Points, in no order, along strands that fork, close into loops and pass close to each other.
(in the rows, 128 means zero)
Points whose rows are less than 152 apart are linked; no others are. Some points are linked to none.
J_339: [135 150 118 124 123 102 148 139 174  68 133 150 128 137 119 135 177  85
 142 110  69 164 104 148 111  94 136 169  97 108 178 113 144 150 197 145
 147 181 183 116 125 135  95]
J_839: [129 124 137 145 117 105 156 145 143  62 153 146 126 159 117 131 154 104
 127 133  71 102 138 116 163  63 156 139  86 134 136 107 167 129 144 142
 135 103 115 164 103 134  82]
J_862: [125 158  78 135 126 151  95 142  69  66 160 130  64  60 197 143 112 108
 109  94  93 143  99 103 135 123 191 114 119 122 126 149 111 157 112 112
  98 158 127 152 174  96  96]
J_335: [128 111 146 161 153 151 112  82 141 134 107  98 119  89 109 135 114 106
 125 111 133 121 142  95 173 199  79 144 114 161 159 117 107  75  99 188
 118  96 188 120 164 106 161]
J_623: [146 149 150  95 134 112 138 103 142 126 180 124 113  99  99 119 176 123
 140 153 161 115 135 161 138 107 131 115 106 145  77 139 102 131 197 148
  76 177 136 160 158 102 130]
J_43: [135 160  90 156 147 195  88 114  49 187 141 133 135 114 145 152  56 143
  92 146 186 161 128  99 139 175 116 110 155 136 120 149 114 103  68  77
 128  84 106 136 127 126 133]
J_589: [139 134 159 122 134  80 114  96 118  71 166 106 103 112 120 124 126 124
  98 117  80 146  83 111 185  86 117  99  97 118 110  96 113 135 105 141
 115 205  62 138 128 117 130]
J_977: [114 114 167 149 103  96 153  87 110  63  95  87 133  97 132 150  88 149
  68  59  76 175 133 151 244 150  81 110  82 133 148  87 114 142  76 171
 148 152 120 121 105 131 158]
J_255: [109 137  62 137 111 156 111 156  84  88 101 155 142  94 193 133 126 139
 133  88 117 154  84 123 111 137 146 123 153  98 136 145 146 139 145 121
 152 122 124 129 129 113 109]
J_327: [ 72  98 143 124  94 116 125 134 150 133 126 139 153 114 135 184 143 139
 140 103  92 134  87 178 113 149 103 118 158  84 130  96 131 167 137 158
 187 227  89  83 126  94 131]
J_118: [135 110 155  74 179  84 146 107 148 154 127 133 148 158 141  99 123 133
 146 172 194 131 129 119  44 110  91  99 161 156 129 149 134 122 164 134
 110 135 140 100 102 138 112]
J_439: [149 138 128 101 137 110 109 136 133 105 148 118 183 164  72  93 166 128
 111 151 110 140 113 165 174  55 136 110 137  87 100 107 107 128 186 122
  93 147 123 153 134 132 118]
J_288: [113  84 146 152 158 116 138 114 124  85 130 133  85 106 150 149 106 132
 157 109  98 103 149  74 157 129 123 125  84 163 163 111 135 128 104 186
 119  68 138 154 158  90 143]
J_584: [101 125 137 131 131 145 125 120 166 152 173 119 114 118  67 119 163 132
 123 127 105 102 111 119 122 140 114 129 149 148 140 153 120 113 126 115
 153 174 111  99 133 139 138]
J_523: [ 98 136 152 146  99 117 129  99 116  82 121  90 139 113 122 140 101 151
  62  84  55 152 107 147 228 147 105  93  98 102 147  88 116 159  84 121
 172 185  70 110  92 132 149]
J_757: [162 156 115 159 137 109 117  72 141  89 133  87 111 128 106 118 128  89
 140 128 123 155 128  72 153 136 147 108 102 120 145 129 147 120 134 104
 134 133 156 126 174 134 117]
J_162: [107 112 139 138  73  98 160 199 168  72 118 196 166 166 118 141 159  87
 140 106  87 135 145 202 143  95 159 177 100  73 121 100 154 140 184 150
 134 144 143 161  84 130  83]
J_514: [163 167 105 137 119 119 101 123  94  99 190 104  75  91 134 130 123 130
 128 121 141  97 145 107 114 106 206 118 127 169  71 151 136 139 116  52
 114 140 101 137 145 106 129]
J_879: [121 140 118 141  95 134 146 107 136 146  89 161 158 132 115 130 183 126
 151  91 141 156 103 167 147 143  94 134 137  92 115 108 124 129 170 168
 159 152 110 139 123 124 133]
J_607: [156 162 119 129 109 108 122 108 121  47 166  90  83  42 147 122  80 125
  75  67  72 121 118  98 203 131 146 125  78 126 148  98 117 114  67  96
  71 141 100 130 151 120 137]
J_172: [115  95 125 119 104 141 185 144  93  82 109 191  99  97 163 135 158  92
 172 109 109 112 150 123 100 110 162 136 100 118 150 146 158 130 158 158
 114  81 137 171 131 135 112]
J_316: [116  93 160  86 111  86 165 202 171 131 122 179 142 174 116 134 172 119
 149 150  94  96 157 189  89  49 144 170 149 126 102 114 130 145 158 123
 127 129 123  97  60 172  92]
J_509: [144 134 117 116 103 143 175 157 166 161  93 157 128 164 183  89 138 110
 140 128 206 137 187 130  56 115  95 139 151  96 119 161 127 132 126 126
 129  82 118 109  80 159 119]
J_737: [137 104 131 136 162 177 140 120  79 148  67 136 129 122 145  93  85 115
 112 132 179 111 176 110 134 175 113 119 116 143 156 122 137 108  76 138
 125   5 201 134 136 120 165]
J_557: [154 115 109 143 172 120  85 101 119 164  81  78 159 122 114 118  54 201
  84 122 141 112 116  85 191 156 124 137 129 140 169  81 147 104  78 125
 125  95 177 108 197 146 156]
J_22: [ 77 110 137 131  79 106 133 139 168 138 100 149 177 153 122 189 152 131
 163  88  80 134 106 207 119 137  98 148 157  64 103  77 133 149 156 154
 180 205  75  88 105  91 105]
J_548: [102 132  77 142 113 146  99 163 117 133  99 142 147 130 201 126  93 147
 143 132 127 148 100  98  81 136 145 133 163 120 129 146 150 127 125 116
 180 115 107 110 101 132 107]
J_126: [141 152 109 120 142 166 109 149  86 149 170 127  90 102 168 137 104 129
 135 142 156 129 136 103  99 125 166 115 147 163  76 171 119 144 109  74
 111 143  95 149 150 116 135]
J_212: [110 119 108 151 142 166 108 142 114 159 107 109 138 171 107 102 122 182
  69 132 134 105 107 125 131 154 112 115 141 143 101 136 116 145  59 124
 103  78 119 137 134 144 167]
J_697: [ 82  96 137 112 125 123 135 185 158 139 124 138 153 192 121 129 131 171
 117 133  90  98 101 147 100 103 129 129 149 141 106 113 161 149 115 115
 145 121  75  99  97 135 122]
J_134: [ 94 131 129 159 126 184 161 138 112 163  67 170 125 188 148 109 111 126
 110 131 181 145 144 139  93 176  77 142 163 159 118 133 123 128  80 165
 155  57 142 124  90 121 152]
J_764: [148 192 102 125 146 181 147 111  62 170 130 126 111 129 200 153  80  78
 174 156 194 196 179  99  96 168 144 131 108 162 114 159 139 141 129 155
 122 128 152 158 134  72 143]
J_6: [ 98 117 154 181 104 131 143 102 157 125 109 118 143 151  72 166 147 146
  88  90 133 115 140 147 184 182  72 143 109 130 125  94 119 119 102 171
 138  74 122 164 109 104 158]
J_850: [173 109 163 148 140  89 117  96 152 105 137  72 141 123  75 134 127 130
  97 135 133 146 142 108 197 133  83 140  85 149 142 116 108  81  82 160
  58  99 169 157 164 136 137]
J_8: [128 143 124 141 148 116 124  90 140 142 115 139 131 131 151 129 114  96
 181 152 149 175 109  86  85 156 115 141 147 136 177 133 160 101 140 145
 204 160 163  82 133 150 113]
J_49: [129 120 133 139 148  76 127  89 131 105  98 145 150 152 138 129 139 111
 162 127 135 168  76 116 117 124 111 134 149 120 159 111 157 120 154 164
 171 161 160 102 125 142 105]
J_67: [106 126 136 150 138 173 140 125 101 148  79 157 135 151 162 127 137 112
 157 127 161 159 128 137 107 163  99 125 154 152 103 133 142 123 109 195
 160 104 136 149 122 106 153]
J_736: [132 138 104 102  88 139 189 142 121 105 138 203  77  86 186 157 193  88
 174 117 115 116 164 139  83 100 181 161 101 119 124 145 153 152 158 160
 129 119 141 156 122 137  90]
J_392: [ 97 143 113 149 102 169 109  95  99 177  86 148 156 129  99 121 171 134
 123 110 142 157 108 176 162 168  98 106 183  94 115 132 105 140 132 154
 160 156  91 127 130 122 141]
J_811: [188 172 127 143 108 121 119  86 120  93 181  73 131  63  80 118 103 127
 104 105 146 120 110 121 175 139 133  95 138 105 113 100 109 103 127  70
  80 146 102 148 166 122 148]
J_508: [132 127 144 112 147 127 150 112 164 193 119 151 137 134 161 124 124 137
 161 163 165 129 131 120  69 130  74 109 159 144 128 158 145 103 155 140
 154 153  95  88 102 136 130]
J_315: [101 104 131 165 144 143 162 126 119 105  92 150 108 132 133 145 110 142
 142  92 108 112 120  96 152 156  99 138 115 168 141  92 160 123  86 180
 149  59 113 135 120  99 139]
J_440: [ 83 121 130 170 107 168 156 135 180 155 155 117 113 152  58 142 164 130
 127 113  95 119 122 128 141 161 102 150 124 122 123 138 118 116 111 118
 160 153 104 125 114 132 142]
J_244: [132 148  83  89 110 130  88 143 157 194 121 108 165 144 152 100 136 159
 124 167 156 123 128 149  72 103 152 118 172  95 117 172 103 133 169  62
 130 173  86  95 135 170 124]
J_729: [102 121 120 150 108 154 157 140 155 127 138 150 120 140  62 149 166 142
  94  97 106  95 136 135 168 137 105 145 112 138 120 115 124 132 108 131
 129  81 126 163 109 129 145]
J_921: [140 148 134 145 169 168 107 111 131 163 159  87 105 126 109 103  99 116
 136 163 174 117 176  82  98 176 123 105 126 178 132 199 121  91 117  89
 108 135 174 109 154 126 152]
J_605: [164 117 158 133 168  60 146 145 158 112 134 101 155 131  73 144  88 182
  86 134  92 106 101 123 219  79 118 130  80 161 172  74 137 122  99 155
  90 102 131 158 125 129 108]
J_145: [111 102 107 109 144 132  67 168 109  80 135 119 127  82 159 111  86 164
 113 127  86  92  99 107 112 107 188 119 124 155 155 145 142 146 122 110
 123  92 114 136 157 124 138]
J_385: [125 129 117 106 141 132  89 139 150 168 172  89 134 169  68  93 173 161
  72 166 132  63 133 160 112  73 150 135 152 146  90 155  96 123 134  64
 133 148 122  88 130 177 139]
J_191: [119 131 148 172 120 154 118  58 135 152 123 120 114  85 117 148 146  89
 129 122 155 133 150 101 161 210  80 135 112 151 150 148  83  83 117 187
 137 113 154 137 153 102 167]
J_52: [193 164 139 152 112  99 100 130  91 111 202  74  80  69 119 129  83 130
 128 122 137 111 156 119 130 155 185 110 136 163  66 128 133 139 131  38
  70 161 123 155 165 101 144]
J_332: [ 84  88 170 164 141 115 168 140 175 111 114 158 113 165 105 143 128 129
 162 134  97 113 153 132  81 162 107 167  99 147 157 122 135 116 132 176
 156  88 166 125  90 137 133]
J_151: [165 132 136  99 123 101 158 126 116  68 146 105 126 108 118 106 139 100
 151 140 128 115 143 133 123  74 187 113 112 115 112 122 159 125 201 115
  78 105 156 166 143 131 112]
J_911: [104 124 157 115 121  99 117 116 131 114 135 134 141 102 121 147 147 125
 121 104  94 153  67 159 145 110  90 102 124  94 134 104 108 170 148 169
 171 252  96 117 131  91 139]
J_13: [100  98 129 127 154 112  82 149 116  95 107 114 145 118 145 129  82 166
 114 116  96  92  79 105 139 111 139 101 138 152 141 110 158 137 106 140
 132 115 103 129 141 114 143]
J_751: [135 122 115 127  74 110 163 170 141  71 126 169 142 169 145 130 181  96
 141 123  68 128 123 163 155  78 179 164 106  88 109 103 148 143 177 142
 119 147 122 145  99 133  67]
J_968: [136 110 125 116 134 186 170 134 110 157 100 145 120 133 147  95 123 116
  83 131 203 103 184 128  84 151 116 113 118 120 146 149 130 139 104 112
 115  18 155 145 103 136 147]
J_660: [121 114 149 133 142 105 158 148 210 158 177 145 161 172  55 136 150 151
 107 168 120  71 137 159 106 105  90 160 123 152 147 106 133 108 161 110
 151 100 131 115  83 152 118]
J_893: [117 135 125 112  94 133 127 165 181 148 152 130 166 138  75 148 173 104
 131 112  72 118 112 200 185  91 113 138 140  78 136  77  91 141 179 122
 150 195  74  96 113 116 114]
J_81: [162 149 128 151 150 171 142 124 103 182 152  79 112 133 154 114  63  86
 135 166 200 151 220  92 105 184 105 106 106 157 125 179 126 127 122  79
 115  91 190 130 135 103 157]
J_717: [125 168  80  99 118 173 127 179  95 164 121 149 127 127 240 148  79 143
 154 152 184 179 170 102  49 120 163 154 130 107 118 190 127 168 137 112
 124 142 118 127 105 146  99]
J_758: [134 118 128  95 117 148 171 172  77 124 141 126  71 123 181 110 107 120
 125 124 174 113 217 117  55 113 204 116 136 141 152 198 144 166 102  72
 117  79 137 135 130 146 111]
J_622: [140 101 166  85 175  73 151 130 156 115 154 134 157 150  84 115 138 120
 124 181 159 107 155 132 111  75 126 128 112 147 145 127 122 102 185 116
 116  71 172 148  94 145 107]
J_161: [154  95 172 114 174  86 133 130 135 107 145 128 154 149  65 116 131 129
 109 171 132 109 143 126 149 103 120 137  91 152 156 112 129 101 161 144
  77  65 190 173 119 137 111]
J_271: [128 113 144 137 131  65 133  69 147 130 135 118 132 193  80 133 163  94
 137 156  90 168  84 107 170  93 112 120 105 106 133  95 122 124 135 143
 160 183  65 134  96 134 101]
J_434: [126  96 136 141 163 148 113 109 134 152  82 112 126 111 122 107 102 142
 123 116 145 106 173 111 162 186 111 164 107 156 166 114 119  77  73 159
 101  43 219 113 173 111 172]
J_433: [162 135 136 155 152 137 114  95  94 145 129  96 110  99 154 141  38 104
 161 127 169 140 184  75 174 173 116 118 118 157 118 106 130  78  70 121
 111  75 165 122 179  66 159]
J_941: [161 122 135 131 158  99  90  87  94 132  86  58 146 128 129 113  65 172
 113 126 157 139 120  98 191 147 112 110 123 142 131  81 145 100  56 135
 101  87 148 112 189 122 163]
J_445: [143 127 116 104  95 172 181 153 124 141 105 168 109 139 154 100 159  95
 135 125 186 124 191 144  68 128 138 143 122 109 132 169 132 134 127  97
 119  60 152 150  95 156 125]
J_574: [141 176 107 130 130 166 123  97 135 149 131 151 113  56 153 152 143  96
 178 118 166 166 127 119 113 171 117 125 125 117 149 156 124 127 151 159
 142 177 157 135 166 112 133]
J_499: [118  87 152 101 176 162 126 150 120 107 131 153  92  93 144 114 117 109
 157 116 126 109 165 100 100 147 130 125 120 160 164 165 119 107 131 141
  98  97 192 125 160 107 149]
J_787: [122 126 160 124 124 100 127 136 116  79 146 128 131 122 131 125 127 132
  90 101  68 145  76 152 181  70 110  98 107 100  98  86 101 164 132 172
 124 195  80 144 131  91 127]
J_865: [114 124 115 107  98 153 123 165 165 166 164 137 160 146  54 134 186 134
 105 117  90  87 134 194 178  90 105 148 147 120 101 100  94 139 175 103
 127 154  88 121 109 131 124]
J_112: [116  99 163 141 174  90 118  87 147 168 131 117 157 209  43 115 145 150
  98 166 109 132  73 131 145 132  92 111 153 121 137 126 124 121 107 129
 132 140 115 123 100 149 128]
J_525: [142 111 163 129 169  79 122 104 171 102 145  99 139 133  67 143 118 127
 116 142 122 121 137  99 170 128 102 142  92 146 157 121 104  87 129 159
  87  87 194 159 139 136 134]
J_598: [123 120 155 165 140  82 110  78 125  77  82 104 161 163 104 120 126 119
 123  91 115 176  86 128 166 128  84 152 135 124 167  89 144 131 137 160
 194 138 170 122 131 154 107]
J_962: [114 111 146 128 151  62 115  89 147 151 125 120 159 200  60 117 146 126
 123 163  92 145  64 128 161  97 118 119 145 102 135 103 145 125 130 109
 150 170  77 114 107 160  94]
J_337: [152 139 152 146 128 107 111  93 121  88 171 114  71  92 133 147 124 101
 117 113  92 131 103  83 147 125 127 109  99 135 112 132 110 125  83 158
 108 188  90 146 161 101 135]
J_299: [136 159 104 131 115 161  74 129  95 183 167 121 125  89 125 129 109 141
 116 143 164 113 125 124 128 147 151  94 158 130  91 173 114 117 123  68
 119 147  53 129 140 115 137]
J_906: [141 146 123  79 119 143 146 142 149 161 161 158 102  83 163 126 171 136
 168 139 166  99 160 137  68 102 141 133 133 154 111 169 120 142 166 124
 121 171 136 116 125 132 123]
J_221: [114 149 128 149 116 218 119 116 107 235 124 136 150 157 134  98 113 139
 111 171 171 158 144 148 101 190  85 140 192 110 135 188 126 106 121 141
 184 157 121  87  90 135 130]
J_644: [119 147 109 109 125 163 121 134 148 170 148 159 116  92 149 137 166 128
 176 133 145 142 103 124  93 138 125 142 125 122 113 157 136 141 148 150
 135 209 138 128 140 128 132]
J_504: [139 179  85 116 127 166 156 133  80 156 123 154 112 130 205 148 114 107
 184 154 186 189 157 101  84 131 151 122 113 133 103 163 155 163 129 121
 117 141 133 156 125 110 106]
J_431: [127 142  81 110 121 144  93 151 142 166 141 107 152 139 114  96 157 162
  85 158 141  84 136 135  96  90 151 115 161 110 108 168 110 127 147  58
 135 122 122 101 140 166 157]
J_51: [121 102 104  96 137 167 138 187  49 124 138 133  83 108 187 110  71 133
 112 140 163 124 172 107  85 133 187 111 132 140 163 178 131 151  85  79
  99  48 131 145 127 149 121]
J_213: [149 138 130  78  89 108 176 145 156 127 124 166  94  92 178 132 182 108
 187 141 149 107 193 144  56  81 175 164 122 128 132 160 145 150 162 127
 122 126 157 121 113 172 109]
J_478: [122 120 197 147 138  42 137  46 137 115 132 106 134 143  86 161 145 101
 115 141  99 160 101  98 182 115  99 107  88 106 172  88 106 117 125 170
 178 142  86 148 101 121 112]
J_889: [124 164 114 160 133 194 111  87 108 163 128 146 123  69 140 145 136  81
 148 113 170 164 142 120 135 193  99 137 134 138 150 159  98 100 133 167
 150 142 171 143 148 103 136]
J_313: [112 108 100  86 101 116 128 178 136 138 102 154 144 164 174 120 152 162
 142 124 108  95 122 153  93  69 147 112 172 122  78 114 136 148 156 110
 119 120  56 107  96 146 123]
J_307: [166 162  91 150 112 146  99  97  89 164 167  91 130  92  97 122 102 139
  98 132 163 117 123 119 153 157 122  89 147 111  91 137 139 111 112  62
 105 128  77 136 152 113 166]
J_192: [ 79 100 142 135 135 118 130 167 142  91 127 135 149 152 126 158 115 153
 119 109  75 108  78 131 146 113 117 113 140 153 114 108 154 156 104 148
 142 132  83 123 114 103 124]
J_285: [115 125  77 100  94 141 127 168  76  77 134 146 103 121 194 116 160 114
 124 134  86 104 108 132 101  85 228 149 132 115 101 147 145 163 152 105
 111 134 123 128 133 139  91]
J_587: [136 121 126 105 102 157 190 147 104 128 115 137  88 135 158  82 139 112
 112 124 176 116 217 132  53 113 194 150 120 110 160 184 148 161 103  84
 119  63 150 126 109 188 112]
J_803: [113 122 121  96 133 108  86 166 136 127 170 111 122 151  81 115 181 150
 113 140  90  91 104 156 138  54 183 152 137 153  95 128  99 139 145  96
 120 182 116 120 121 159 117]
J_17: [156 119 128 139 187 100 114 108 146 137  85 102 171 158  72 114  71 180
  74 134 110 106  92 111 157 128 107 135 122 147 182  74 166 117 106 107
 145  98 181 114 153 165 124]
J_939: [149 119 125  72 113  78 142 196 157 143 125 166 160 197 120 117 171 123
 156 160 107  98 150 196 123  27 157 154 153 113  89  93 129 137 178 113
 124 126 107  94  88 176  76]
J_428: [114 139 108 149 108 131 104 125 130 109 115  87 133 108 122 129  96 172
  60  84  71 129  80 119 218 134 131 104 112 120 152  91 131 140  71 122
 140 155  50 125 112 123 154]
J_853: [116 112 160 164 104 103 120 103 178 145 100 149 183 178  55 141 169 113
 153 126 128 136 121 177 137 148  68 145 141  99 130 118 115 118 179 162
 163 149 125 127  97 130 128]
J_131: [176 129 173 149 139  83 109  52 122  98 159  82  77  90 126 148  91  93
 145 125 126 144 116  62 162 146 111 106  77 141 140 104  95  86  72 166
 102 163 108 128 169  92 140]
J_150: [129 120 132 150 143 132 136 115 154 150  92 135 158 179 111 101 109 170
 112 123 145 114 120 120  92 140  89 138 152 123 152 100 175 117 117 124
 183  60 149 105 109 157 146]
J_488: [146 109 180 154 147  65 114  14 140 111 140  77 109 105  92 148 103 104
 130 135 122 142 110  69 174 140  97 111  73 134 173  96 100 102 101 170
 152 142 103 126 140 120 134]
J_275: [ 85 131 108 116  71 114 145 195 180 138 120 135 169 166 109 176 156 109
 158 105  58 135 118 214 155 106 130 153 132  74 110  69 110 151 179 120
 153 210  92  79 110 113  89]
J_536: [121 149  67 146 145 174 112 148  42 140 130 129  99  97 177 153  80 147
  90 122 160 157 102  94 158 171 151 106 130 145 128 137 103 121  62  70
  93  50 147 149 141 126 116]
J_130: [162 150 151 116 140  98 120  85 144 125 165  96 143 112  71 115 171 111
 120 151 140 136 125 138 164  97 122 105 116 112  95 131  92 110 186 118
  82 168 124 153 148 111 122]
J_262: [167 120 141 143 111 114 119  82 146 111 150  64 133 101  95 130 112 142
  91 107 124 147 118 117 208 161 100 125  93 143 146 101  96  75  52 141
  45 133 150 136 168 146 165]
J_819: [148 144  88  59  86 101 111 167 170 197  97 113 144 136 194 120 150 161
 153 159 153  99 158 176  61  63 163 148 172 106  94 154  85 160 160  71
 120 158  85  54 119 181 108]
J_396: [ 83 115 168 184  98 121 136 110 183 125 111 127 169 164  32 169 148 148
 105 104 114 135 142 177 157 179  62 157 105 122 150 106 123 123 127 168
 166 131 135 158 100 100 143]
J_975: [139 100 168  80 155  87 156 138 169 128 107 162 152 166 118 106 155 119
 149 153 165 122 134 149  58  95 108 124 132 128 140 129 144 119 179 146
 116  98 155 128  76 146 118]
J_555: [119 141  83  66  93 130 107 174 108 104 145 130 103 105 168 120 180 147
 151 134 108 103 123 166  92  49 239 157 133 128  90 145 115 161 163 100
 115 175 137 117 152 149 114]
J_520: [151 166  99 126 140 158 125 146  65  89 154 153  62  59 203 143 114 103
 140 111 135 152 113 110 111 134 168 112 122 111 108 149 119 159 142 131
  86 161 146 170 185  80 112]
J_748: [133 135 132 115 117 123 163 155 159 172  90 170 137 144 193 103 133 145
 176 148 171 134 163 122  46 124 105 128 163 112 117 148 149 132 133 149
 142 141 105  96  79 159 116]
J_7: [133 110 137 149 146 126 110 114 137 139 108 104 154 181  72 107 146 150
  92 145 138 123  89 112 152 141  92 123 127 137 101 120 133 119  81 143
 105 116 133 139 134 151 151]
J_181: [115 108 101 127 113 158 145 139  74  62  90 165 121 105 176 117 128 102
 143  97 122 134 113 113 125 140 157 118 125 105 143 133 170 131 147 136
 130  84 145 158 136 120 104]
J_368: [131 108 112 127 164 173 138 153  42 133 130 141  83  90 165 127  77 110
 122 134 159 132 150 103 139 179 162 100 125 156 141 146 114 118  70  80
  64  36 172 153 139 117 122]
J_783: [144 139 126 142 158 135 104 104  74 116 106  94 131 109 148 111  70 130
 141 135 166 148 134  86 162 158 111 103 128 158 113 114 142  97  76 143
 112  91 156 125 174 100 160]
J_716: [116 122 134 121 165 158 105 140 160 158 168 107 106 122 110 109 133 144
 118 148 140 105 127  90  87 155 119 125 149 173 136 195 121 113 136 104
 121 154 155 104 143 146 135]
J_651: [134 160 116  79 150 123  99 129 119 164 130 124 147 100 197 123  83 142
 175 174 190 166 118 120  49 126 133 101 149 143 123 173 139 152 178 110
 131 186 140 107 141 116 132]
J_54: [124 103 161 139 155  96 144 118 140  50 140 133 102 124 114 149 132 114
 131 112  57  99 119  91 171  99 137 131  72 150 162  96 153 122 131 181
 119  96 132 149 121 108 115]
J_881: [140 115 130 105 167 141 113 152 103 109 126 144 104  94 184 123  93  88
 191 127 133 148 172 108  70 134 160 123 135 149 182 164 151 137 149 115
 120 118 205 112 170 106 126]
J_242: [ 95 127  99 133  66 160 137 158 162 185 101 156 137 193 115 142 168 128
 164 110 103 128 111 169 109 156 120 162 148  84  79 122 105 144 132  95
 146 176  85 102 120 157 108]
J_32: [127 115 139 157 165  92 111 105 155  92  98  98 165 159  77 124 107 155
  96 114 105 151  94 106 188 127 100 134 119 124 180  75 161 135 116 133
 169 108 166 119 122 155 121]
J_248: [158 140 114  93 135 100 126 141 110  84 141 112 153 156  97 102 143 123
 121 145 120 126 122 137 124  52 173 109 135 101 103 112 151 144 182  90
  92 117 137 151 129 141 109]
J_682: [119 159 100 156 145 232 103 113  64 229 134 119 137 130 130 124  91 128
  98 160 182 155 139 116 129 190 108 122 164 123 124 177 107  86  86 107
 151 121 110 124 108 134 149]
J_363: [121 124 160 176 128 125 110  49 165 163 126 120 121 132  84 139 165  99
 145 153 149 137 125 112 127 185 100 132 116 115 160 145 117  86 146 168
 175 144 138 129 130 138 144]
J_935: [ 94 110 119 140 132 186 138 155 115 169  76 147 137 183 127  91 106 183
  70 129 160 126 115 151  98 171  85 119 159 131 104 144 120 151  70 128
 138  60 128 128  96 137 158]
J_580: [ 99 130 126 151 134 148 119 127 103 131  77 143 116 160 159 116 161 112
 146 136 128 169  98 122 104 162 102 138 136 153  97 133 128 146  93 197
 150 157 158 136 136 102 144]
J_920: [ 80 107 138 162 117 119 152 124 128  95 103 138 131 146 126 161 130 136
 135  81  90 133 105 138 146 153  96 121 131 148 126  84 167 150 105 182
 179 124 102 133 112  85 124]
J_91: [192 160 159 158 129  80  86 105 125  93 196  51 118  68  69 113  88 120
  95 130 132 117 118 121 153 154 160 109 125 128 104 114 123 120 120  40
  80 172 114 128 165 118 152]
J_870: [119 129 167 170 109 132 130  66 174 189 108 154 146 182  85 130 177 114
 147 162 167 130 128 150  90 180  80 159 141 108 134 142 123 104 163 165
 179 133 131 120 102 147 142]
J_233: [163 130 137 100 150 109 133 135 119  77 147 124 117  81 158 131 107 107
 168 125 136 125 120 114  89 109 170 107 131 131 143 129 146 133 186 116
 108 139 175 145 168 105 132]
J_381: [ 96 100 121 122  87 135 181 175 159 126 109 194 145 132 131 154 152 130
 145  89 112 100 130 160  91 126 109 158 137 107 110 118 157 131 151 147
 138  96 113 127  80 128 114]
J_720: [111 140  82 112 117 168 127 183 102 153 132 151 124 125 205 133  89 163
 128 130 143 137 148 110  66 116 150 129 168 120 111 177 117 137 111  90
 160  90  90 125  83 153 114]
J_3: [144 140 126  92 136 130 135 154  76  95 161 139  86  57 186 139  99 127
 171 138 151 134 130 133  78 120 169 111 126 129 103 147 140 161 168 132
  92 182 157 155 181  82 138]
J_943: [157 157  98 133 113 105 107 121 135  84 132  77 109  97 130 123  77 165
  48  83  69 119  79 101 211 130 145 121  83 130 155  86 124 128  54 105
  92 137  75 137 138 138 144]
J_578: [ 98 119 128 153 112 173 109 138 128 203 108 143 164 150 109 111 132 160
 118 130 130 143 103 175 112 182  92 117 189  97 124 159 129 126 135 134
 179 145 106  96 121 135 144]
J_654: [130  91 168 121 161 109 124  96  99  87 122 121  99  92 154 135 110  90
 174 145 120 118 149  88 127 142 134 119 100 153 149 129 108 103 123 173
  77  81 185 142 178  73 147]
J_798: [108 104 154 122  91  94 161 194 187 119 123 187 161 149 101 175 161 116
 155 118  98 108 153 193 104 101 123 168 132  99 120 100 145 118 178 165
 137 118 131 140  53 132 112]
J_648: [155 132 102  61 106  95 136 170 159 175  94 151 162 173 164 106 166 147
 166 150 120 101 135 180  96  65 136 145 179  91  78 104 108 156 169  98
 109 134  77  69 104 183 103]
J_954: [150 161 113 127 129 116 110 120 106  26 164 113  57  54 168 127  92 109
  90  74  52 124 123  94 168 129 166 119  96 135 156 114 109 143  97 103
  82 136 138 130 165 101 118]
J_5: [108 143  76  80  88 138 105 177 128 146 130 123 117 138 144 124 198 141
 145 119  92 103 117 169 130  67 202 169 136 126  81 120  85 153 163  86
 139 173 102 105 143 155 110]

A fork is a point with three links, a tip a point with one. Leave the first point through the second and follow the links. Name the first fork or tip that comes.
J_488, J_131 | J_865
J_213, J_736 | J_764
J_787, J_589 | J_580
J_368, J_536 | J_853
J_5, J_803 | J_648
J_262, J_850 | J_445
J_445, J_509 | J_262
J_8, J_49 | J_433

How many points has the smallest loop of links through each point below? Write - if it is on no loop.
J_307 | 7
J_51 | 20
J_607 | -
J_839 | 14

Name the points in between on the shortest way along the links from the first point to the second, in order.
J_939, J_285 | J_648, J_819, J_244, J_431, J_385, J_803, J_5, J_555
J_499, J_13 | J_654, J_288, J_315, J_920, J_192
J_879, J_584 | J_853, J_396, J_6, J_729, J_440
J_43, J_574 | J_682, J_221, J_578, J_392, J_879, J_853, J_870, J_363, J_191, J_889
J_488, J_935 | J_478, J_271, J_962, J_112, J_7, J_212
J_911, J_580 | J_787, J_589, J_337, J_131, J_488, J_478, J_271, J_962, J_112, J_7, J_212, J_935, J_134, J_67
